A landscape with many valleys, sampled at points; each row gives a point and its height.
From any point a ball rolls to the lowest of the 2 points nearest to it. It stops when none of these is lower. Distance is the straight distance between rows; heights are no part of it.
Z384: [ 15  -4  25 -23   3 -28  -6 -42  -6 -34  21   0  24 -50  10  -5  -1  19
 -22 -39   0]  h=1.09
Z706: [ -1 -16  27  -3  23  21  14  10  -5  26 -36  14   7 -16  30 -16 -25 -12
 -15  -6 -10]  h=3.17
Z572: [ -7  -8  -4  11   5  43   6  21   3  37 -19 -33 -17 -15 -17  16  19 -17
   3  29   2]  h=3.37
Z863: [ -6 -15  10  18   5 -33 -16 -29 -32 -19  23 -19   7 -25  14   7  -7   3
 -16   8  -7]  h=2.91
Z434: [ 13   5  18  13  52 -36   0  -6  31 -15   0  18  -7  22   1 -32   7   3
   4   6 -28]  h=3.25
Z130: [ -4  20 -20  11  13 -12 -25  -8  25   9  -9  -1  -6  42  -7  24  13  22
   3  30  18]  h=1.44
Z856: [-40   5 -39  -6  -9  37  -9  27   8  39 -29  16   3  21 -13  -4  -8  14
  -1  25 -22]  h=2.03
Z345: [ 17  -1  -7  -6 -44  -8 -21  39 -11 -23 -12   6  13 -14  -5  14   3 -11
  19  10 -16]  h=3.26
Z739: [ 31 -40  25  16  -4 -29   1 -24 -17 -26  34   1   6 -39  17 -28  11 -28
   0 -46 -11]  h=1.87
Z938: [  0  20  15  -5  48  -5 -25  16   1   3  17 -11 -24   6  -9   9   9 -17
 -13  -2 -36]  h=1.65
Z196: [ -6  16  -6  -1  73  -1 -17  19   6  10   8  30 -17  14 -11  14   9  17
 -13  -1 -37]  h=2.16
Z474: [  4  11 -34   2  25   1  -9  -6  34  25 -18  33 -11  43 -14   8  26  25
  19  12  19]  h=2.02
Z753: [ -6  10  23  12 -57  24   8   3   8  -6   7   7   1  31 -30   3  -3  -4
  13  14  38]  h=6.50
Z421: [ -1 -13  -2 -18  18   0  11 -17  29  -1 -26 -12 -23 -18   5 -17   1 -40
  11 -13  -6]  h=3.74
Z133: [  7  20   7  -5 -13  11  -2  11 -24  18  30 -19   2  -9   2  61  -5  12
  -3  16  16]  h=1.82
Z639: [ -4  21 -38 -13  -2  -7  -1  36  38   3  -5  17 -35  11   4  -3 -15   2
  40  16 -31]  h=1.60
Z552: [  1   6 -26 -24  32 -41   2 -25  21  -3 -29   0  20  31  10  -7   8  24
  -4  12  -5]  h=4.05
Z880: [  6 -29 -17  10  15 -22  -2   4 -12 -19  -9   8   7  31   3 -18  26   1
  10 -14 -16]  h=2.57
Z116: [ 20 -20  -8  21 -34  -7  -5  27  -9 -12  -6  19 -10  -9   0  38  -9 -14
  24  20   6]  h=3.46
Z19: [ 15  -7  23 -11  -5 -20 -29   4  -2 -42  -3  13  10 -33 -19  12   2 -29
 -18 -18   0]  h=2.90
Z278: [ -4  18  21   8   4   2 -17  12  18   3  -3 -20  22 -14 -14 -21  30   0
 -17  -1  19]  h=2.61
Z670: [ -1 -30  -4  11  54   0   0 -13  -1 -18 -13  34 -17 -37  -3 -11  -9  10
  -5 -25  15]  h=5.74
Z571: [ -6  -6  10 -10  -8  15  19  -1  42  25 -22 -26 -13   6   8 -11  -9 -34
  20  12  16]  h=3.60
Z390: [  5   8  38  -1  10   1  14 -11 -16  30  31 -21  10  29   7 -24   2 -32
 -24 -13 -25]  h=2.98
Z373: [  6  -5   5  18 -46  20  17  -5  -9  28  -9 -22  11 -11  11  22 -20  -1
   5  44  10]  h=3.43
Z532: [-15  18  22  -2 -43  46   9 -19 -33  13  20 -25  13 -14 -14 -14 -18 -30
 -28  14  -9]  h=2.39
Z560: [-16 -41 -22  16  20 -22 -11 -20  -9 -37  -9   9  -2  18   0 -12  28  24
  14 -18  21]  h=2.89
Z833: [ 21  22   7   8  -4 -22  -4  -9  19  -3  -9  17   1  36 -11  12  -5 -16
  -2  31  27]  h=1.88
Z247: [ 13  -7  23 -29   4  -4  18  -4 -17  32 -29  -1  22  -4  43  -1 -18 -21
 -18 -10 -24]  h=2.88
Z873: [-12  -7 -56  20  -1  37   2   8  -3  -6  13 -11 -32 -12 -12  14   9  15
  19  14  18]  h=3.67
Z936: [-14  -9  12  13   5  -1   1 -15  23 -30   3  31 -22  10 -19  -3 -10  -8
  19 -22  50]  h=6.31
Z675: [-19  -6 -17  18   3  27  -9   9  -7  31 -22  32  -2  47 -14   8  -8   2
   4  14  -3]  h=2.32
Z37: [-13  20 -17   4  11  13  10  -9  -4   4   8  14 -13  -3   1  -9 -39  -8
 -14  11   7]  h=2.78
Z341: [-10  22 -38  -4  -6  -1  -7  35  15  17   2  24 -24  47  -2  23  11   9
  33  17 -39]  h=1.04
Z984: [  4   2  -3  -4  10  21   8  28  27  23 -18  31 -10  -9  -4   6  10  19
  15 -21  24]  h=4.61
Z165: [-11  -6   1  -3  -6 -10   6 -36 -11   0 -10 -32 -11   2  10   3 -19 -37
 -16  20  -1]  h=2.86
Z865: [ -2  13  -8  -9  18  -4   4 -18   0 -26   4  10   4 -11  -1 -25 -13   9
 -22  -9  -9]  h=2.46
Z11: [-15  18  19   9 -45  27   1  16  -9  19   4 -14  25  -1  -3 -37 -14  -7
 -19  16 -24]  h=2.28
Z98: [-17   0  10 -17 -10 -15  -9  -3  -1   6   2 -33  17 -17  38  14   5  30
  -1   6   8]  h=2.30
Z762: [ 25  18   6  11 -17 -17   3 -11  32   0 -16   7  20   9   6 -33  -3  -2
  -1  25  21]  h=2.26
Z182: [  2 -20  12  25  28 -11   1 -17 -11 -21  18  27 -30 -10   1 -12 -18   2
   3 -32  32]  h=6.07
Z256: [-23  13  41  -7 -41  39   7   7  -3 -13   5  15  11  11 -29   0 -15   6
 -22   1  31]  h=6.55
Z946: [ 22  23  31 -25 -43   3  13 -12  -8 -18  32   8   5 -10  -8 -17  -3 -18
   0 -30   6]  h=3.50
Z121: [ 24 -36  14  -3  -2 -24  -8 -35  -6 -27  30   5   4 -64  -4 -10  17  -6
  -8 -50  23]  h=1.50
Z714: [-24  -6   6  26  -9  -6   5  12   6 -12   9 -14 -29  19  11  -4   0 -25
  34  12 -17]  h=1.41
Z66: [-21 -22 -15   1  49 -14  -8 -34  -7 -47  10  10  -1  21 -16 -20  22  29
  -8 -32  -8]  h=3.16
Z682: [ 21 -24  -7  11  32 -19 -21   4 -16 -10 -35  29  19 -10  -4  13  14  20
 -18   6  19]  h=3.34
Z713: [ 31   5  23  -2 -20 -26 -23  30  -3 -30   6  -1   9  -6 -25  19  16 -28
  13 -13  -5]  h=3.09
Z616: [-14 -31 -30 -14  38  -1  -1 -26 -20 -16 -11  -7  -6 -42   2   8 -11   2
 -14 -10  21]  h=5.44
Z386: [-23  -1 -13 -19   7  14   8  31 -26  17   5   6   2  12  22  -4   1  34
   0 -35 -20]  h=2.29
Z590: [ -9  12 -38  27  21  25 -19   6  17  32 -21  50  -8  63 -18   6  27  24
   3  24   1]  h=2.62
Z309: [ 23  19   0   7 -34  13  10   4  29  33  -1  -9  27  13   3 -26   4  20
   0  16  20]  h=2.58
Z810: [  4  -1 -41 -31  32 -34  -3 -27   9 -22 -31  -9   4  15   4  18  19  -6
   4   8   2]  h=3.95
Z131: [  3   0   8   9  64 -20 -15  -6   6  -2  -1  33   0  27   9 -11   5  29
 -11  -1 -23]  h=2.77
Z147: [  9  19  17  -2  22  -6  22 -16  -8  16  30  -6 -14  24  20  -9   4 -17
   1 -21  -7]  h=3.15
Z498: [ -7  31   1  27  14  17 -20  -4  36  12   0  20 -15  32 -36 -20   4 -12
   1  26  -3]  h=3.05
Z712: [ 25  -6   5   3   7 -32   2 -22  -1 -25 -13  27  27 -21   1 -30 -24  17
 -14  -7   6]  h=2.04
Z291: [-13 -18  25   0  49 -42 -21 -35   5 -53  15 -12  -1  12 -12   9   9  22
 -14 -13 -14]  h=3.28
Z245: [  8  -6  -3  16   7  15   4   3  -3  35 -15 -34  -5 -24   9  32  -6  -9
   0  37  -3]  h=3.23
Z522: [-11  -8  23 -32  -1 -39   9 -27  11  -1 -16 -15  35 -14  44  -5  -7  22
 -10   6   0]  h=2.48
Z839: [  8   3  -4   3 -18  -8   8 -34 -41   4  30 -33   2 -19  21  17 -13 -28
 -11  14  -5]  h=2.71
Z921: [  1  28  11   5  -1  12 -12  29  32  11  18 -10  -2  23 -36 -22  22   7
  -9  14   3]  h=2.81
Z183: [ 22  13  18 -14  -7   8  31  -5   1  -1  41   1 -11   1  -4  -8   9 -28
   4 -43 -11]  h=3.35
Z39: [-18  14  18 -22 -13  15   5  23   0   8  -6   0  21  -1   1 -48 -13  -6
 -13 -12 -35]  h=2.13
Z867: [-39   5 -34  -8 -34  19  -7   8   6   8  -6 -13  -6  21   2 -16 -12   3
  16  26 -24]  h=1.84
Z516: [-23  28  -4 -10  -5  13   8  30   4  24  18  15  -8  -4  21 -31 -25  26
  -1 -12 -29]  h=1.62
Z59: [ -9  14 -33  -1 -24  22   2  29  11  16   6  -2 -17  23 -25  49   2  11
  24  26 -16]  h=1.36
Z432: [-17  -5 -25  25 -40  30  20  10  12  -8  31  -5 -28 -13  -9   5  -9  16
  32   7  25]  h=3.88
Z822: [ 18   5  13 -14  14  38   6  17   2  26  -1  15   8 -11   0  -4  13  27
 -13 -29  29]  h=5.00
Z927: [-18 -23  35   7  28 -39 -11 -41 -12 -45  17 -19  20  -7   7  -4 -17  15
 -28 -11 -15]  h=3.10
Z331: [ -7  -6  34   0 -58  16  23   4  -9  11   7 -15   3  -9  27  31 -21  -2
  29   9  19]  h=3.58
Z137: [-17  -6 -18  10  15  34  -8  21  -4   2   6 -10 -27  -9 -25  15  20  -2
  -1   8   7]  h=3.51
Z495: [-12  -8   5  14  10 -10  -4  15   1 -12  30   1 -39  28 -12   4  25 -32
  29  -5 -25]  h=1.12
Z772: [ -9 -15   7  14  15 -16  -9 -18  -7   8 -28 -30  -1 -14  29  25 -18 -27
  -6  28   5]  h=3.02
Z79: [ 10  11  -5 -23 -18   1 -18 -10 -21 -18   5 -11  10 -33 -30  13   0 -29
 -23   8   1]  h=2.69
Z413: [  3   7  -1  11  33  -4  -3  -2  49  10 -22  12 -21  32  -8 -28  -6 -16
   1  11 -13]  h=3.39
Z545: [ 26  -1   3   3  -7 -58  -6 -31  -4 -53  13   6  28 -25   0 -19  -2  29
 -17 -17   5]  h=1.53
Z852: [ -6  -6 -23 -39  21 -28   1 -19  29 -17 -18 -17 -15   0  -9  12  20 -17
   5 -28   4]  h=3.87
Z35: [  6   3  -3  -2  26 -14 -18  22   3 -11   8   0 -32  28 -17  36  25 -30
  11   8 -31]  h=1.37
Z872: [  6   0  -4   1 -50  21   0 -16 -33 -12  18 -37  13 -21 -19  23 -11 -30
 -17  26   0]  h=2.53
Z28: [ -1  13  -7 -20 -33  16   6  30  -5  25   9 -27   0   1  -3  64  -3  31
  10  10  -3]  h=1.61
Z595: [-17   5  14 -17 -15   2 -10   9  12   6   5 -47  24 -35  13 -15  23  15
 -11  -2   7]  h=2.44
Z7: [-11  -8   8 -27  -4 -22  34 -31 -14  17 -22  -9  20  -4  55  -3 -22  -3
   5 -16  -8]  h=2.68
Z72: [ -7 -13   0  -7  33  -9  17  17 -16  15   6   3 -11   5  35  18  -2  25
  14 -36  -7]  h=2.83
Z771: [ 25 -28  -7  16  20 -28   6  -8 -20 -26  10   2   5  -8   1 -28  23 -14
   4 -25 -14]  h=2.27
Z779: [ 22   9 -23   1  15  -2 -19  28 -17   6 -14  19   8  -6  -9  14   4  32
  -1  12  -4]  h=3.83
Z33: [ 17   7  11   3 -41  17  36   3   8  18 -10   6  15 -12  25 -24  -6  25
  17  -6  22]  h=3.00
Z871: [ 20  18 -17  24 -15  22  17   0 -12  16  25  15 -14   2  -9  -5 -36 -20
   0  11   1]  h=3.13
Z804: [  8  10  -9  11   4  27  -6  49   1  11 -25  26  11   5 -25  17  12  33
   6  12   9]  h=4.12
Z176: [-10   7   0   5 -57   3  -4   4   3 -21  18 -14 -14 -18  11  12 -12   9
  27   1  16]  h=3.73
Z367: [ 33  -9 -14   7  16 -24  -5 -19   3 -10 -33  13  20 -36   7  -2  -5  20
  -4   2  25]  h=2.70
Z641: [ -7  -3 -20 -38   6  10   7 -17 -24  -2  -5   4   2 -54  -2   7 -10   9
 -16 -33  15]  h=5.32
Z895: [ 16  -4 -10  16 -29  17  19  24 -29   9  18   4 -15  14  -4  25 -19 -17
   8  10  -3]  h=3.42
Z701: [  4  -9   6  24 -36  19  -5  -3  17 -26   1  12 -15  -1 -31   6  -6 -16
  10   4  51]  h=6.45
Z876: [ 25  12   8 -16 -39  12  10   2 -18   0   7  24  25 -31   4 -26  -4  14
   2 -20  11]  h=3.41
Z674: [ 16 -10  16   0 -14   8  10   4 -13  33   7 -33  14  25   1   1  21 -23
  -4   6 -16]  h=2.87
Z394: [-12 -10  23   7  -5  31   8  17  17  30 -40  -4   5  -9   7 -29  -4 -14
  -9   3  14]  h=3.44
Z725: [-22  24  -8 -16   9  -7 -14  -3 -32   6  16 -20  17  -6  14  33 -12  30
 -15   4  -1]  h=2.08
Z204: [  8 -14  -4 -20   8  21   5  11 -19  17 -14 -10   8 -34   2   9  14   1
 -20 -31  11]  h=5.21
Z683: [-42  -4  -3   8 -24  -5  11   4   1 -17  13 -20  -2  36  16 -27   2   1
  17   1 -25]  h=1.66
Z87: [ 11 -18   5   3  -4 -16  -1  20  -4  15 -19  -8  17  34   5 -11  27 -19
   4   7 -32]  h=2.76

Where does a ball stop that starts at each point below?
Z876 | Z130
Z571 | Z98
Z390 | Z384
Z413 | Z98
Z560 | Z384
Z434 | Z495
Z675 | Z495

Call two points neighbours if one is among the 2 nearest of the other. Go from one point of each pair to the other, from neighbour to neighbour, staying as low as possible. Name the highest point that can't be avoided.
Z516, Z98 | Z946
Z130, Z495 | Z590
Z516, Z384 | Z147
